Each row is a point on a tangle of strands that fork, close into loops and nearly touch. The rows are in no order.
Two points are linked if the straight distance between their rows is under 18.8. Some points are linked to none.
q718: [  0   3 -22  -8  -8   2  10 -37]
q26: [  6 -13  27   1  19  -1 -23  17]
q619: [  0  -5  28  11  -2  -3 -37   4]
q189: [-11   8 -10   0 -22   1  23 -30]
q491: [  8  -1  -8  -7  15  -4 -14  21]
q561: [ 10  -6  -4  -1  20  -3 -10  21]
q572: [ 12 -15 -17   6   9   9   3 -11]
q758: [-16  -9  30 -13 -14 -18 -10   8]
q494: [ -1  -7  -7  -5   4 -10   8  11]
q662: [ -8  29 -29 -10  -3   3  -4   1]
q945: [-10   5  29  -4 -11  -6   1   9]
q447: [  8  12   5   1   9  10 -15  15]
q838: [ 5 -9 -6  4 12 -3  5 12]
q906: [ -3  16 -17   5 -11   7  15 -32]
q790: [ -4  -3 -33  -8  -2 -12  10  -7]
q361: [ -1  -4  19  -6   4  -7 -15  15]
q896: [-11  -3  21 -11 -16 -17 -17   7]
q871: [  6  -7  25   2  12   1 -31  14]
q347: [ -5  23 -10  11 -10  12  15 -22]
q126: [-10 -18  21 -14   3 -22  -9  16]
q163: [  6 -13 -21 -18  -2   3   6 -33]
q693: [  0  -3 -12   3  -7   7  14 -23]
q214: [ 15 -24   3  12  22   0   3  14]
q755: [  5 -27  -6   2  -1  -2  13  -6]
q325: [ 14 -19   0  12   6  14   9  -9]
q977: [-6 18 -1  7 -6  7 12 -2]
q793: [ -5 -13  26  -6   1 -13 -23  10]
q917: [  4  24 -10   4   6  16  -5   6]
q805: [ 19 -19   5  19  14  15   6   0]
q500: [ -1  -3 -27   0  -2  -4  11 -14]
q282: [ 9 -6 16  9 18  4 -4 19]
q688: [ -5 -22  -7  -7  -3 -21  17   8]
q570: [ -8  10  22  -5 -13  -3  -5   8]
q709: [  1  11 -21  -2  -9   6  10 -36]
q377: [ -8 -21   7  -8   3 -22  12  15]
q257: [  1  -1   8  16  -9  12  20 -12]
q198: [ -6 -13 -13  -6  -1 -16  14   7]
q658: [  8 -23 -16   1   7   0   8  -6]
q958: [ -3 -14 -23  -9  -7  -8  14 -20]
q739: [-11   9 -32 -12  -4 -11   8  -2]
q856: [  9 -14  11  11  15   1   4  12]
q273: [ -1   0  -2   9 -10   9  18 -18]
q128: [  1  -2 -21   2  -3   3  11 -19]
q845: [ 13 -14  -5   8  23   0  -2  16]
q796: [  0   7  27   3  -8   1 -24   7]
q661: [ 10  20   2   2   5  14 -21  13]
q840: [-1  7 23  8  2  5  4 10]
q727: [ -9 -18  28  -9   6 -16 -17  14]
q933: [-13  21   3   2 -16   3  17  -4]
q469: [ 20 -25   0  15  20   8   3   5]
q612: [ -5  29 -20  -6  -5   7  -3   1]
q893: [  4  15 -11   1   7   7  -3   9]
q877: [ -3   5  28  10 -13  -3 -31   1]
q533: [-2 10  6 12 -5 11 15 -2]
q158: [  0 -19 -23 -15  -7  -4  12 -27]
q574: [  4  12 -16  -5  10   3  -9  12]
q901: [ 4  9  3  2  8  5 -5 14]
q438: [  6  -8  25   4  19   2 -13  17]
q33: [ -6  24  -3  15 -14  17  19 -25]
q424: [  4  -4 -17 -15  -6   6   8 -39]
q823: [-15  17 -10   2 -21   0  24 -22]
q879: [ -6  20 -13  -5  -6   2   4   4]
q627: [-15  -1  36  -6 -18 -12  -5   5]
q750: [  6  -5  24   6   5   0 -36   9]
q97: [-10 -20  15 -10   5 -23   5  17]
q334: [ -7  17 -31  -7  -1  -4   4  -1]
q900: [ -7   5  20  -8 -15 -10 -16   8]
q669: [  9 -22   0   8   3   6  14  -9]
q775: [-18  25  -3   1 -21   2  21 -11]
q485: [ 10  -1 -16  12  13  12   4  -4]
q544: [-8 19 -4 -7 -9  0  2  8]
q741: [  8   8 -12  -7  12   1 -17  19]
q860: [ 10  28  -4   3   3  20 -17   9]
q720: [  3   6  22   1   3   3 -15  13]

A fork is a point with three links, a tip a point with one. Leave the first point through the second and follow the links. Name the first fork or tip that comes.
q658, q755: q214
q662, q612: q544
q163, q158: q500
q661, q447: q893
q709, q906: q33
q688, q198: q845
q257, q533: q189

A piece is two or more points that can be reached from each other along the links. Count, over all rows, the pieces, the separate loops (a circle has one, a figure eight two, a Y none), the forks (points with three links) and the tips (points with one).
pieces: 3
loops: 3
forks: 4
tips: 4
